Points, in no order, along strands that fork, close into loops and pass close to each other.
In the rows, zero is written as 128.
Points whose rows are less than 38.5 apart are linked; no others are. Some points are linked to none.
k792: [123 121 182 122  98 156 111  80 168 149 134 130]
k644: [122 137  67 151 151 100 181 200  97 122 149  97]
k275: [100  93 114  81  84 162 180 159 167 138  74 108]
k436: [152 170  65 157 213  96 105 137  66 110 188 135]
k994: [113 111 114 123 106 127 168 171 128 126 100 110]
k839: [161 136 138 114 137 128 118 131 153 152 145 136]
k893: [ 83 103 144 150  91 133 152 138 113  97  85 118]
k575: [156 130 118  97 127 133 149 162 160 161 133 121]
k964: [173 157 136 125 187 127  60  80 114 127 170 164]
k384: [146 164 120 144 180 109  50  69  78 104 161 165]
k811: [175 132 130  81 131 146 137 152 179 171 140 128]
k564: [ 90  96 124 120  89 144 173 160 134 113  76 111]
k467: [144 125 140 112 114 134 135 136 155 148 127 127]
k766: [ 98  92 101  90  92 155 188 174 152 128  69 105]
k604: [112 113 142 130  98 134 142 135 136 127 106 121]
k375: [ 88 106 110 155 109 112 174 176  94  91  86 108]
k195: [161 142 144 124 147 124 101 112 141 141 149 143]
k342: [146 141 155 131 136 126  90  92 138 135 148 146]
k643: [174 130 115  70 130 147 153 166 184 177 137 120]
k3: [ 89 108 101 145 113 116 181 186  99  99  87 102]
k170: [119 108 114 103 100 139 171 168 146 139  98 111]
k208: [151 160  80 155 196  92 112 142  83 117 177 133]
k800: [131 159  74 170 184  80 119 144  62 101 166 127]
k487: [143 150 153 143 152 123  64  64 119 122 155 157]
k426: [ 80 101 133 147  94 132 162 152 110  94  76 113]
k44: [169 165 112 132 202 117  60  85  86 117 174 164]
k974: [134 154 133 152 158 108  60  66  89 107 154 159]
k561: [157 121 105  70 119 148 168 176 178 171 123 112]
k949: [ 90  92 118 106  87 153 180 161 145 118  72 109]
k243: [163 159 101 139 191 104  96 124  95 126 170 146]
k674: [125 144 157 152 135 120  72  63 114 116 149 151]
k735: [140 133 155 128 121 130 107 105 145 139 135 137]
k960: [ 89 100 110 127  98 133 181 176 121 108  78 104]
k92: [ 80 100 155 148  85 141 148 121 124 104  88 118]
k376: [140 155  78 163 180  87 128 155  77 112 169 125]
k967: [121 103  99  83 101 147 182 178 163 148  94 109]
k843: [117 149  79 178 168  76 122 145  57  94 152 126]
k480: [ 91 105  93 133 111 124 191 194 106 104  83 100]
k818: [155 157  93 149 186  96 105 134  88 121 168 138]
k333: [113 122 181 135  96 149 111  75 155 138 133 131]
k742: [118 132 178 144 112 139  91  61 141 130 143 140]
k151: [124 149 144 157 145 111  64  61  94 107 148 154]
k272: [134 131 182 130 117 147  91  64 158 144 147 139]
k556: [107 119 165 146  99 133 114  92 133 123 123 132]
k554: [112 130 171 153 112 132  91  65 129 122 137 139]
k640: [159 154 142 131 172 125  58  68 115 124 164 163]
k428: [158 162 124 134 187 120  47  68  87 112 168 166]
k306: [139 129 187 118 111 157  99  69 174 155 146 135]
k505: [ 97 117 181 150  94 142 115  73 137 125 125 130]
k817: [150 124 128 101 117 138 144 151 161 154 127 122]
k948: [ 92 108 169 138  84 149 133  98 145 124 108 122]
k493: [102 115 113 151 115 106 161 167 100 105 105 114]
k6: [ 81 105 164 148  82 144 142 106 129 108  94 119]
k891: [108 115 111 136 111 114 164 172 112 114 103 112]
k409: [136 127 145 129 114 127 123 125 141 137 127 131]
k250: [171 133 140  96 133 139 123 134 171 164 142 131]
k637: [169 134  96  84 139 136 167 185 165 171 143 109]
k698: [167 160 113 136 195 109  75 102  94 121 171 158]
k866: [112 119 142 148 108 118 132 129 120 117 114 127]
k324: [155 124  90  75 125 141 177 187 171 170 127 108]
k597: [162 135 102  98 143 127 160 177 153 160 145 114]
k578: [108 120 152 148 103 124 122 112 123 115 118 130]
k835: [112  94 109  75  89 161 179 164 172 150  80 112]
k814: [105 110 159 131  86 144 138 117 145 129 106 122]

How many points has the smallest loop of links through each point below? Write 0 if it is on no loop.
k817: 15
k891: 14
k578: 0
k208: 0

Name the points in between on the shortest way along the links from the first point to the second, in order.
k467; k597: k817 > k575
k604; k505: k866 > k578 > k556
k92; k578: k6 > k948 > k814 > k604 > k866
k575; k643: k597 > k637 > k324 > k561
k640; k44: k487 > k674 > k151 > k974 > k384 > k428
